A landscape with many valleys, sampled at points; each row gives a point and its height.
A ball rolls from a point to the lowest of its 2 nearest points, and stops where none of them is lower. Distance is the straight distance between rows; heights are no part of it.
sek (h 2.22): [125 127 116 119 148 135 160 105 103 163 126 151 151 174 119  61 151 139
 107 161 120]
fosut (h 4.56): [149 134 127 149 171 186 148 111 101 125 130 144 119 131 143 152 159  96
  83 138 143]
rebi (h 5.66): [146 138 151 149  86 128 145 162  98 163 186 109 147 118 140 178 119  87
 152 134 102]
Rola (h 1.96): [ 59 106 153 105  88  72 106 128 124 143 149 107 163 152 129 154  90 123
 117 141 108]
Makev (h 4.63): [137 150 138 129  95 134 176 132 191 107 145 132  90 102  93  82 137 121
 127 121  66]
Rigev (h 5.25): [130  89 137 148  93 110 155 132 145 176 204 123 135 116 123 157 119 137
 169  90 154]
delu (h 5.59): [177 134 129 165 117 133 166 177 138 132 205 111 160 156  90 164 113 120
 113  93 169]
sefo (h 7.28): [ 86 129 145 121 150 135  99 100 159  91  90 134 114 135 161 140 160 108
  92 135 140]
Gevo (h 1.94): [122 101 118 123 141 127 151 110 122 195 153 164 160 163 135  86 158 118
 131 143 106]
fude (h 5.41): [158 169 128 162 142 127 142 181  85 135 188 112 163 124 112 159 133 132
 140  91 174]
Vap (h 3.53): [109 162 143 130 195 122 128 127 108 111  94 135 114  88 137 140 208 115
 143 111 170]
nemi (h 5.40): [112  71 132 154 114 116 169 151 108 181 195 102 117  76 127 188 128 147
 150 118 149]
zazeg (h 6.41): [223 122 123 128 124 195 123 108 128 120 101 162 141 170 113 109 125  99
 151 151 139]
kunem (h 2.14): [ 41 150 101 160 185 139 108 118 119 119  72 127 111 159 159 117 149 164
  64 153 157]
Muma (h 5.24): [137 143  92  89 130  81 168 157 145 109 153 116 136 115  70  80 119 115
 105 110  91]
Vunub (h 7.61): [141  83 139 105  74 109 163 124 185 112 143 109 132 165  78 112 111  93
 103 143  93]
Ror (h 5.42): [200 170 133 113 100 133 120 148 125  89 103 116 141 146  92 110 103 109
 153 143 117]
daku (h 4.75): [168 185 127  99 147  82 152 159 102 107  90  88 148 138  78  84 161 105
 143 151 105]
mibe (h 1.35): [ 58 117 107 105  97  96 144 117 161 107 145 130 107 125  80  96  87 189
 106 102 114]
lipog (h 5.58): [102  89 138 121 137  89 136 163  97 178 177 106 133  82 152 199 146 111
 142 109 121]
Napen (h 5.81): [120 110  98 101 160 102 110 124 134 120 124 157 165 150 105  89 125 166
 123  81 178]
vugu (h 5.90): [162 165 143 113 101 136  81 122 114 121  99 147 137 120 163 116 111 127
 188 147 100]
Sepep (h 7.00): [205 145 127 136 111 103 141 168 201 103 173 105 141 122  97 117 130 126
 158  67 132]
zitis (h 5.86): [165 111 131 110 128 114 141 138 162 169 158 144 178 175 122 119 159  54
 129 103 121]
depu (h 5.89): [101 117 136 123 156 123 101 144  93 167 140 150 123  87 182 182 130 125
 135 107 111]
livo (h 1.16): [ 71 111 117 108 137 103 108 102  99 161 106 134 126 121 137 121 121 188
 180 143 141]
Segeb (h 4.36): [167 159 142 110 138  68 138 159 141  83 104  80 141 125  91 106 170 132
 158 128 160]
Fiso (h 3.51): [129 103 127 146 153 154 133 144  90 127 158 143 109  79 133 188 129 153
 119 108 187]
deru (h 4.09): [153  51 114 121 156 184 126 111 117 141 115 155  84  95 174 160 136 117
  76 142 120]
gebuz (h 7.76): [132  85 137  95  88 137 124 116 171 126 137 145 149 176 114 123  96  98
  95 152 112]
nerup (h 2.82): [139  98 142 112  80 105 127 101 109 110 107  94 136 121  93 102 106 172
 187 171 175]
Zag (h 5.21): [131 183 117 168 154 155 139 164  52 137 166 134 138 112 138 149 132 137
 124 113 164]
kol (h 5.88): [194 131 140 109  59  90 143 150 137 151 139  85 150 144 101 116  89 106
 196 146  83]
dis (h 4.01): [111 183 153 120 154 100 130 149 102  88 105  97 128 104 110 134 185 126
 144 131 164]
vek (h 6.19): [ 94 109 128 123 173 133 122 145  72 174 128 141  87  51 176 167 147 143
 136 143 100]
gelog (h 1.95): [ 51 163 129 122 127 115 113 134 127 118 105 136 111  90  94 134 105 215
 169  95 134]
volon (h 6.51): [ 92 119 150 147 151 169 134 120 112 123 119 142  60  52 175 177 157 139
 128 144 118]
lek (h 6.17): [115 160 137 144  97 145 106 118 113 151 123 154 126 129 169 113 110 139
 171 144  83]
Kidi (h 5.05): [121 100 151 128  78 113 146 120 177 150 164 126 122 116 118 113 129 129
 167 101 117]
bugu (h 1.55): [ 59 145 113 119 154 111 114 119  99 134 112 150 133 129 117 128 117 203
 136 122 167]
mokof (h 3.05): [126 152 135 135 183 138 115 135  85 135 116 145 115  78 159 140 178 136
 175 116 160]
dodak (h 2.97): [130 122 128 108  75 114 134 103 111 113 102 125 127 126 101  75 104 185
 168 165 124]
nomom (h 3.23): [ 80 127 124 132 177 141 115 154  76 128 124 132 101  69 142 215 131 161
 106  93 175]
siz (h 5.48): [118 154 182 141  65 111 148 159 129 131 161  90 132 127 118 166 118  82
 148 144  84]
napun (h 6.77): [180 160 114 144 128 192 107 103 112 124  91 160 141 173 149  92 105 116
 124 147 113]
seba (h 3.71): [152 102 131 148 136 141 141 124  97 107 144 132 126 107 117 157 135 160
 144 145 194]
niru (h 2.47): [102  98 134 112 115 118  64 131 119 102 132 134 137 113 157 214  94 104
 116 122 153]
zus (h 4.93): [128 148 117 117 113 124 190 148 172  93 158 113 107 130  62 102 126 104
  68 117  72]
loga (h 4.87): [120 119 148 124  73 103 154 127 193 109 140 112  87  79  94  97 125 142
 169  95 100]
forit (h 5.99): [130 203 106 145 138 152 104 134 124  95 110 129 140 157 136 105  87 127
  69  93 113]
ruvam (h 2.75): [113 101 125 119 160 137  60 124 110 105 102 143 119  98 168 214 107 111
 101  95 174]
Kezes (h 3.24): [148 185 141 159 146 190  91  79 139  96  66 129  95 124 180 126 118  90
  98 122 121]
sifa (h 3.57): [159  76 100 128 196 187  97  98 121 114  95 145  86  96 183 165 122 111
  55 105 167]
boneb (h 6.48): [125 160  98 137 149 149  79 101 157  90  73 140 119 161 153  79 103 135
  77 119 122]
ginim (h 1.09): [ 68 135 108 154 188 149 144 104 111 145 117 151 119 145 151 114 167 147
  60 154 139]
moped (h 6.83): [ 53 189 115 150 152 117 114 142 112 167 121 131 130 138 172 101 126 161
 138 126  55]
ses (h 5.84): [189 112 147 171  78 173 151 155 114 151 174 128 115 114 138 186 102  95
 156 146 111]
lega (h 6.36): [145 120 121 113 152 139  77 115 130 129 123 172 155 127 164 142 125 116
 145  96 162]
tuku (h 6.59): [123 150  89 149 198 155  91 115  82 159 114 145 143 139 193 131 136 119
  94 121 122]
vege (h 4.17): [179 100 147 164 165 174 181 142 108 135 151 120 100 112 117 164 175  95
 112 147 150]
siki (h 0.94): [ 73 153  88 200 185 160  99 121 110 141  64 117  97 157 197 121 130 148
  70 158 132]
gon (h 1.44): [ 91  71 124 127 144 128 161 108 117 195 171 152 127 118 152 126 156 129
 132 136 110]
guke (h 7.65): [119 123 151  93 138 109 103 112 154  90  94 127 145 149 121 117 158  82
 101 141 131]
Nogo (h 7.21): [209 129 144 155 103  95 190 152 210 133 171  76 126 154  97 118 137 120
 170 105 110]
rar (h 6.00): [186 106 164 161  82 170 154 129 137 133 140 117 106 121 127 156 122 108
 169 178 114]
fiv (h 1.05): [ 97 110 153 113 101  52 156 117 105 168 126  64 142 110 112 112 158 140
 200 137 125]
vik (h 7.92): [154 119 128  74 133 109 107 113 157  68  65 130 139 159  99  98 143  87
 104 168 124]
kur (h 3.20): [106 121 110 126  78 131 121 105 151 120 116 138 100 135 124  73  85 176
 137 158  78]
rotu (h 5.07): [157 173 139 103 111 103 174 162 108 117 107  85 140 156  67  89 127 100
 135 171  65]
Maf (h 1.61): [ 59 131  97 105 120  95 126 127 168 126 135 139 111 107  82 109  78 208
 144  66 124]
zum (h 3.91): [157  95 146 143 140 137 170 125 123 114 154 113 131 134  91 144 165 121
 125 153 182]
Depas (h 7.93): [119  81 130 107 104 133 114  96 123 125 119 147 143 168 117 113 110 137
 110 167 149]
bezoz (h 7.20): [151 179  91 147 179 169  95 106  95 157  97 164 157 171 174  77 122 141
 111 118 115]
kuv (h 5.68): [191 100 138 100  86  94 139 123 160 158 121 116 154 141 123  95 130 104
 209 138 112]
paf (h 6.88): [ 75 121 138 143 150 157  89 108 135 112  90 145  94 102 191 162 141 138
 117 148 130]
kar (h 2.65): [110  89 144 110  93  72 138 118  98 109 128  79 150 136  86 132 121 139
 145 157 178]
zoga (h 6.62): [183 138 126 122 120 133  72 147 136 131 151 152 165 117 153 161 105 101
 171  73 165]
rinep (h 5.82): [174 127 128 135 126 109 161 164 157 169 200 124 178 168  97 141 141  84
 118  76 135]
Zafal (h 6.47): [ 70 179 131 161 109 141 113 128 132 149 128 147 102 130 172 106 110 167
 132 139  69]
giv (h 0.77): [ 89  92 146 120  93  86 124  93 102 182 122 105 125 108 133 126 131 151
 203 140 122]
Led (h 2.23): [ 70 112 147 120  93 101  73 138 135 122 143 133 138 130 152 186  84 129
 115 132 125]
lezo (h 7.48): [165  83 128 111  89  81 200 130 188 132 147  84 130 173  55 106 129  97
 123 130 105]
givar (h 4.31): [148 179 152 132 110 162 148 130 167  85 106 133  96 119 112  96 162 107
 126 136  92]
duzo (h 7.19): [124 157  66 139 158 119  59 125 171 110  54 123 127 177 177  52  97 121
  85 127  87]
Fizo (h 5.51): [131 132  81  89 127  94 121 152 148 102 147 135 144 127  82  85 101 144
 115  80 132]
sise (h 5.43): [185 112 141 101 122 106 140 130 186 152 138 131 153 143 114  86 160  87
 174 114 115]
dafiv (h 6.06): [109 106  74 137 209 150  97 118  92 188 117 153 130 116 199 146 134 147
  97 111 119]
Zama (h 1.07): [ 76  98 149 145 109 151 180 101 123 164 163 134 102 125 132 125 152 130
 117 160  99]
gof (h 1.06): [ 64 132 133 131  94 133 159 122 160  92 157 133 106 132  91 119 101 156
  57 122 124]
Dad (h 1.31): [ 82 156 159 124 101  59 160 147 102 135 138  66 123 102  95 117 148 149
 170 116 111]
Kabe (h 2.53): [139 169 142 155 158 177 105 111  94 107  99 155 107  97 152 123 144 146
 152 122 155]
teba (h 2.46): [106 109 129  83  93  72 139 131 138  82 123  82 133 131  72 131 111 125
 108 147 135]
San (h 1.77): [110 140 108 141 169 162 152 106 105 132 124 159 140 167 125  77 163 155
  78 149 150]
Zigoz (h 4.97): [113 173 135 157 136 164 146 140  90 129 155 134 132 134 123 135 139 127
 104 130 127]
Mezer (h 6.15): [204  96 148 155  97 200 138 115 130 116 121 148 111 141 119 150 118 107
 146 181 141]
vig (h 0.73): [ 61 112 148 142 100 151 160 105 142 130 155 141 100 139 123 135 130 150
  79 151 128]
zivu (h 4.86): [120  44  97  98 153 116  99 114 103 161 136 163 140 118 153 163 132 139
 121 142 168]
Tum (h 3.12): [152  72 106 117 174 151  74 110 111 106 106 150 119 107 165 185 121 102
  80 106 188]
kez (h 6.07): [120 111 123 103 146 106 100 115 151 129 125 161 144 120 133 108 139 152
 161  88 163]
Minok (h 4.51): [119  47 113 123 143 141 103 110 105 157 112 151 111 112 181 166 113 136
 112 180 122]
Tazu (h 3.85): [172 196 145 127 137 172 112 103 149  65  76 127 114 128 135 104 141  90
 114 109 114]
vegop (h 5.69): [169 197 110 117 119 140 101 151 113  90 113 119 155 150 111 104  88 110
 107 107 100]
bimut (h 5.38): [ 91  79  82 119 200 126  90 104 133 171 105 181 143 134 165 145 132 158
 113 115 159]
miru (h 6.82): [192 155 124 130 116 119 103 170 172  97 164 128 158 123 112 136 110 123
 152  44 173]
dise (h 2.24): [ 81  97 132  78  87  59 110 146 146 105 135 105 158 149  97 135  99 116
  92 137 111]
Nazev (h 5.63): [191 169 143 101  99 144 101 129 120  91  75 128 130 130 124  87 113 115
 181 158  97]
tuf (h 2.25): [111 177 104 180 170 184 106  92 110 109  59 125  93 139 187 129 129 122
  69 161 139]
saf (h 5.31): [135 168 158 123  74 115 157 163 111 120 141  91 139 151  87 133 104  90
 133 158  60]
kule (h 7.35): [181 101 132 148 101  97 217 141 208 131 173  65 124 157  61 102 143 124
 135 111 128]

Call two points neighbours if one is among the 2 nearest of the other. Go from one point of each pair to the other, from neighbour to neighbour, staying as low as possible. Name the highest point that can't be avoided.
vig and giv | gelog
vig and siki | sek
ginim and siki | kunem

Two balls start at each pair of points below. Name the first point that both come to, or write none.
miru and loga | Makev
dodak and Makev | none
Rigev and Nogo | Makev
rar and kol | saf
guke and daku | none
